Each row is a point on a landscape with many valleys, with its height.
From any point a ball rolls to the lowest of the 2 points nearest to it. It stops when none of these is lower. Distance is the straight distance between rows; heights are no part of it.
Poguf: [-14 -15  -2  -3  -1  14  11   6  19 -14  -1 -22  -5   1  19   5  -3  13
   1  23]  (h 527)
vut: [ 15   8  -2  11   1  10 -10 -15  14 -10 -13  13  18  -2   7   4   9  -1
  19 -12]  (h 145)
sonim: [ 13  -4 -16   2 -21 -18 -10  -6 -15   4  -6  14 -24   9   1 -12  25 -26
  23  -8]  (h 244)
kot: [  7   3  -6   8  17  -9   5  -9  -1 -11   4  -9   0 -11  -7  -5 -31  -4
 -19  22]  (h 274)
Zave: [ -6 -17  -9  10  13   7  -3   4  11  -8  -5  -1  21   7   9  -4  22 -13
  -6   0]  (h 404)
meka: [ -5  15  -2   4   4  -8   3  15 -16   6  11  -2 -23 -14 -14   6 -17  -5
  -3   5]  (h 554)
zur: [ 23  18   4   9   2   9  -2 -15   6 -14   4  12  27   8  -3   5   2   1
   4 -19]  (h 248)
zufo: [ 23   0 -16   0 -10  -9  -8 -11 -26  -1  -2   5 -20   7  -2   0   6 -20
  13  -3]  (h 293)
Kob: [ 17  16  31 -19 -10  13  12  26  24  -7 -10  14  23   4  -7 -11 -11  20
 -16 -32]  (h 257)
nufut: [ -6  12   3 -17  -6   8   2   6   5  11  -8   2  17  -2   8   4  -4   5
  12 -13]  (h 456)
tal: [ 12  20  11   8  20  21   7  10  16 -16  -8   3  14 -10  -7  -3 -18  17
  -8   3]  (h 640)
zuz: [  6 -21 -19   7   3 -20   6 -16   0   0  -3  -3 -23  11   7  20   5 -22
   3  20]  (h 232)
des: [-10  -2  -4 -14  -4   5   5  10   4  -3 -10 -11  -5  -5  16  15  -3  14
   2  10]  (h 511)
soro: [-13 -18  -6  -5 -10 -27  -5   7  -2  19  -3  20 -25  -9   7 -19  23 -14
  16   1]  (h 787)
tam: [ -8  10   8 -11   5  18   2  17  20   5 -23  -4  11  -6  11  10   1  16
  12  -2]  (h 533)
sogag: [ -5  -5  -9   1   2   0  -4  -1   1   3  -5  -1 -11  -7  10  15   8   2
  15   7]  (h 431)
vizop: [-20  -5   4 -22  -6   0  10  10   9   6 -12 -25 -14  -1  13   9 -24  17
  -1  20]  (h 583)
dazez: [-19  -3 -14  -2 -17  -3 -10  14 -12   1   8   9 -10  -3  16  -7  10 -10
   2   1]  (h 807)
vos: [  9  21  -4  -8  10 -20  23  16 -13   9  18  -6 -22 -11 -16   7 -30  -6
  -3   8]  (h 592)
rok: [  1  11   7   8 -16  -2 -14  -8   1   1  -9   4  16  -6  -3   3  15   8
   2 -26]  (h 162)
vave: [ -2  16  30 -13 -19   8   3  19  21   2 -10   5  23   5   1  -3   3  16
 -13 -33]  (h 177)
dugab: [ 10  -1 -19  15  -2  -6   0  -3 -22   6   5   4 -11  33  -8   9   0 -35
  -9  -3]  (h 199)
zovaf: [-10   0  12   6 -18  16  -4   5  14  -8   6  15  16   6  14   2  19   1
   1 -15]  (h 849)
suv: [-18 -17  11 -10  17  12  -5  -3   1  10  -4  -5   7  -2  -8  -1  -2   4
  -6  12]  (h 749)
lasas: [ 14  20  22  -8   2  10  12  14  15  -9   3  13  32   1  -8 -16 -10   8
 -10 -24]  (h 277)
Lepe: [  3   7  -2 -11 -12 -14  -8  -4 -10   4 -11   4 -23 -17   5  16  -4  17
   5   2]  (h 324)
gole: [ 14   5  -5   9 -12 -15  -5 -19  -9  -4   1   4  19  15  -4   0   9 -18
 -11 -23]  (h 173)
sumaf: [ -4 -12   6   6  21  10   0 -11  -4   4   6  -7   2   8 -12   4 -11 -12
 -10  19]  (h 730)
zedef: [  0   4 -11   6  -2 -12 -12  11 -16   9  -9   3  -9 -18  -5  -4   6 -16
   2  -6]  (h 495)
leso: [  6   5  13   2   6  24   4  16  27  -7 -15   7  18  -5   6   3   4   1
   7 -12]  (h 537)
muke: [ -1 -10   3   8  14  27  -3  11  26 -13 -12   8  17   5   8  -7  14 -10
   3   3]  (h 464)
musi: [ -3 -15 -12   7  -3  17  -3  -4   2 -16   2   4   2  15  20  -3  22   8
  10   8]  (h 873)
Pob: [ 10  -2   1  -5  -9 -22  -8 -14 -15  10  -2   1   7  -2  -8   0  13 -19
  -1 -19]  (h 206)
guku: [-18 -14   3  -6 -13   4  -1  -5   8   2  -4   8 -18   4  19   6  11  28
  12  10]  (h 389)
Luro: [ 10  19  -5  14  20 -14  20   3  -7  -2  22   6  12   2 -21  -6 -12   7
 -23   0]  (h 159)
Mif: [-11  -8  -2  -3  -5 -18  -4  -9  27  16 -12  10  13  -7  10 -17  27   3
  32 -17]  (h 359)
rap: [ 17  18   9  -8   4  14   3  -9   3  -9  -5   7  17  -1  -1   6 -12  19
   6 -12]  (h 332)
Bera: [-19 -21 -12  -4  -8  -6   9   1  14  -4  -1 -23 -22  -9  17   0  -7   6
   5  31]  (h 442)
Vuf: [  4   8  -8  -5  12   8   8   5 -14  -3  19  -3  11  14  -2  -1 -16 -16
  -9   4]  (h 182)
mani: [-7 -1 -2 -7 -7 -2 -6 -3  9 11 -6 10 17 -2 12 -7 12 -5 21 -9]  (h 400)
Loval: [  0   0  -5  10   1   2  -7   4   5  -2  -9  -4  31  -2   0  -9  14 -18
  -6 -16]  (h 435)
Nili: [ -9   7  -3   3   6  -1  -7  13  -5   3  -5  -4  14 -12  -4  -5   2  -5
  -6  -4]  (h 463)
Lor: [ -2  16   9  -3   9  -5   8   3   3   0   7  11  11 -10  -8  -7 -25  13
 -20   2]  (h 281)
depun: [-10  -5  -3   7 -14   7  -9   3 -12  -7  16  10   2  12   9   1  13  -4
 -11  -2]  (h 818)
Sovid: [  9  -6 -20  12  -3  -7   0 -16  -9  -3   5   5  -7  21   8  24   7 -21
  -4   3]  (h 101)
simad: [ 10  15  -8   7  17 -11  17   3  -9  -6  14  -7  -1 -10 -20 -18 -28  14
 -20  16]  (h 218)
peva: [  2 -14  -6   9   3 -10   6 -13   0   0  10 -27 -31   3  -8  12 -14 -25
  -9  26]  (h 228)
bupef: [  2  -7   4  -6   5  10   1  -1  13 -19 -15   3  18  -6  10  -3  -4   9
 -12   1]  (h 412)
paz: [ -2   8   9  -7 -12  -4 -10  -4  -2   1  -9   5   0  -9   5   9   4  23
  -4 -12]  (h 241)
bivak: [-13   8  10 -20   2   2  15  11  -1  12   4 -27 -16  -6  -5   6 -35  15
  -4  15]  (h 641)
diram: [ -8 -27  -9  -6  -2  -7  -8  -4  -9   3  -8  -7 -36  -3   3 -12  12   8
  13  23]  (h 661)
fet: [  2  -8 -10   1  10   9  -1   0  -2 -16  -3  -4  19   5   7  -9  -3 -10
 -12   6]  (h 361)
vudu: [ 13  -9  -6  -1   3 -15  -2   0 -12  -5 -10 -18 -31 -15  -3   7  -5 -12
  -1  16]  (h 229)
Diso: [  9 -16   3   3  -7 -14   6   1  -5  -6   1 -27 -49 -12 -11   6 -14 -23
  -7  25]  (h 64)
Poza: [-12 -15 -18  -7 -16 -18  -3   7 -10   4   5  14 -27  -3  15  -8  12 -15
  10  13]  (h 796)
Tinu: [  6   5  24   1  13  26   3  17  31  -9 -18   9   8  -9  -6   3  -9  13
 -11  -3]  (h 597)
zovo: [  0  15  21  -2 -26   0  -3  -1  12   1  -2  -3  28  -2  -1  -5   9   8
  -1 -37]  (h 80)
lupi: [  5  27   5  -5   0  -5  11   6   6   2   8  18  28  -7  -2 -15 -21   0
  -5 -15]  (h 189)
Zigo: [ -5   1  12   1 -10  14   3   5   6 -14  13  11   9   8   8  13   1   6
 -13  -4]  (h 833)
Bog: [-11  -5  18  -6   1  11   9  -6  14   5   3 -34 -10  -7  -2  -2 -32  12
  -5  22]  (h 685)
Bib: [  9   7   8  -4   8  21  -2  -8   4  -4  -6  -6   1  -3   0  15 -11  22
  11   6]  (h 433)
zolug: [  0 -17  -2   0  -8  -1 -11  -5 -24  -4   3 -11 -40   2  -9  -4   3   2
  -4  20]  (h 636)
zuro: [  1  -8 -11  11   5  -6   5  -5 -14   7  10  -4 -22  23 -16  13 -13 -39
 -10  19]  (h 270)
Lume: [  7  15   2   3  12  14   1  -2 -25   2  24  -3  -6  11 -21  -2 -10  10
  -2   4]  (h 587)
Luduf: [ 10  -9  -5  11  -5  -6  -9 -20   4  -7  -3   8  14  11   9   7  24  -5
  -1 -17]  (h 117)
zuve: [  7   7   4   8   5  19   3  -9  -2 -13  10 -17 -10   5  -7  15 -13  21
  -2  13]  (h 509)
Fusof: [-15 -23   6 -13   7   0  -3  -7   4  15  -6   3  -1  -1   6  -6  10   8
  10  10]  (h 767)
sev: [-10  -5   7 -17 -18  -7  -7  -5   7  10 -17  10  -1  -1  18   3  16  28
   9  -8]  (h 309)
saza: [ -8  -8   8   8  10  10   2 -13   0   1  12 -26 -15  -1 -12  -6 -23  -3
  -8  27]  (h 712)
zosud: [ -1  -4 -10  -9   4  -3   5   7 -12  -3   6 -12  -2  -4   3   4 -13  -9
  -6  13]  (h 285)
Dif: [  4  -9 -14  12 -13 -16 -14 -16  -3   1  -6  11  -3   8   7  -6  26  -9
  18 -10]  (h 188)
romu: [ -9  17  11  -9  -3 -16   0   7  -2  15  -2   6  12 -14  -7   0 -14  10
 -15 -18]  (h 342)
vava: [  5  -9   0   5  11   6  -4  -9  21  -4 -18   4  14  -1   8   0  25   7
  21  -6]  (h 256)
Vun: [-14 -22 -11  -5  -3 -17  -4  -1   4  10  -3  11  -5   0  14 -14  24   4
  16   2]  (h 779)
gimad: [  2  17  -4  17   7  -6  -9   9 -20  12   5   0 -10 -13 -22   4  -3 -17
  -5  -7]  (h 522)
voder: [ -9 -25 -12   6   2 -14   4 -12   7  -1   4 -15 -30  -2   8   8  -3 -13
   4  29]  (h 340)
golap: [ 13  23   3   7  20  -2  14   3   3   2  22  12  30   6 -16 -12  -9  -2
  -9 -14]  (h 71)
pati: [ 11  18   4  13  14  20   9   3  -2  -9  21  -2   3  10 -13   9  -9  19
  -6   2]  (h 555)
Pupan: [ 10   8   6 -18   0 -17  -5  -6 -20  15  -5  -1   4  -8 -12  -6  -6  -3
   0 -17]  (h 243)
vas: [  1  12  12  10  17  20  -3   4  -1   0  -5  -3  14  -6 -16  -3  -8  15
  -6  -5]  (h 668)
suma: [-12 -11  -9  11 -13   5  -2   2  14  -8   6  15  11  11  21 -11  28  -1
  11  -4]  (h 862)
Zipul: [ -9 -12  -5  11  14 -13  -3  -9  20  15 -10   9   4  -3   5  -1  30   6
  27  -8]  (h 321)
gebuv: [ 15   9  -2  -1   7  -4  10  -4 -14  -2  21   5  23  18 -11  -8  -8 -10
 -11 -14]  (h 91)
lemat: [ -5 -24  -7  -5  -3  -1  -8   4 -21  11   1  -3 -25   9  -1  -6  24  -4
  14   9]  (h 681)
pevez: [  3   0   5  -1  -1   6  -7  -4 -31   1  14  -2 -26   6 -19 -10 -11  -2
  -4  12]  (h 611)
tomu: [-10  10  12  -6 -17 -13  -3  10 -10  14   7  -2  13  -7 -14  -4   4  -2
 -12 -30]  (h 379)
Nup: [ 10   9 -11   6  -5   3 -10  -6 -16  -2   3   4  -2   3   2   9   5  -4
  10  -3]  (h 350)

For each start below, name the point where the ball stops.
soro | Luduf
vizop | Luduf
tam | vut

Call two points neighbours if one is among the 2 nearest of the other. Go from one point of each pair to the other, from neighbour to neighbour, staying as low as possible. Name the highest point that can't be avoided.
Luduf / zovo | romu
Sovid / Diso | zuro
vut / fet | leso
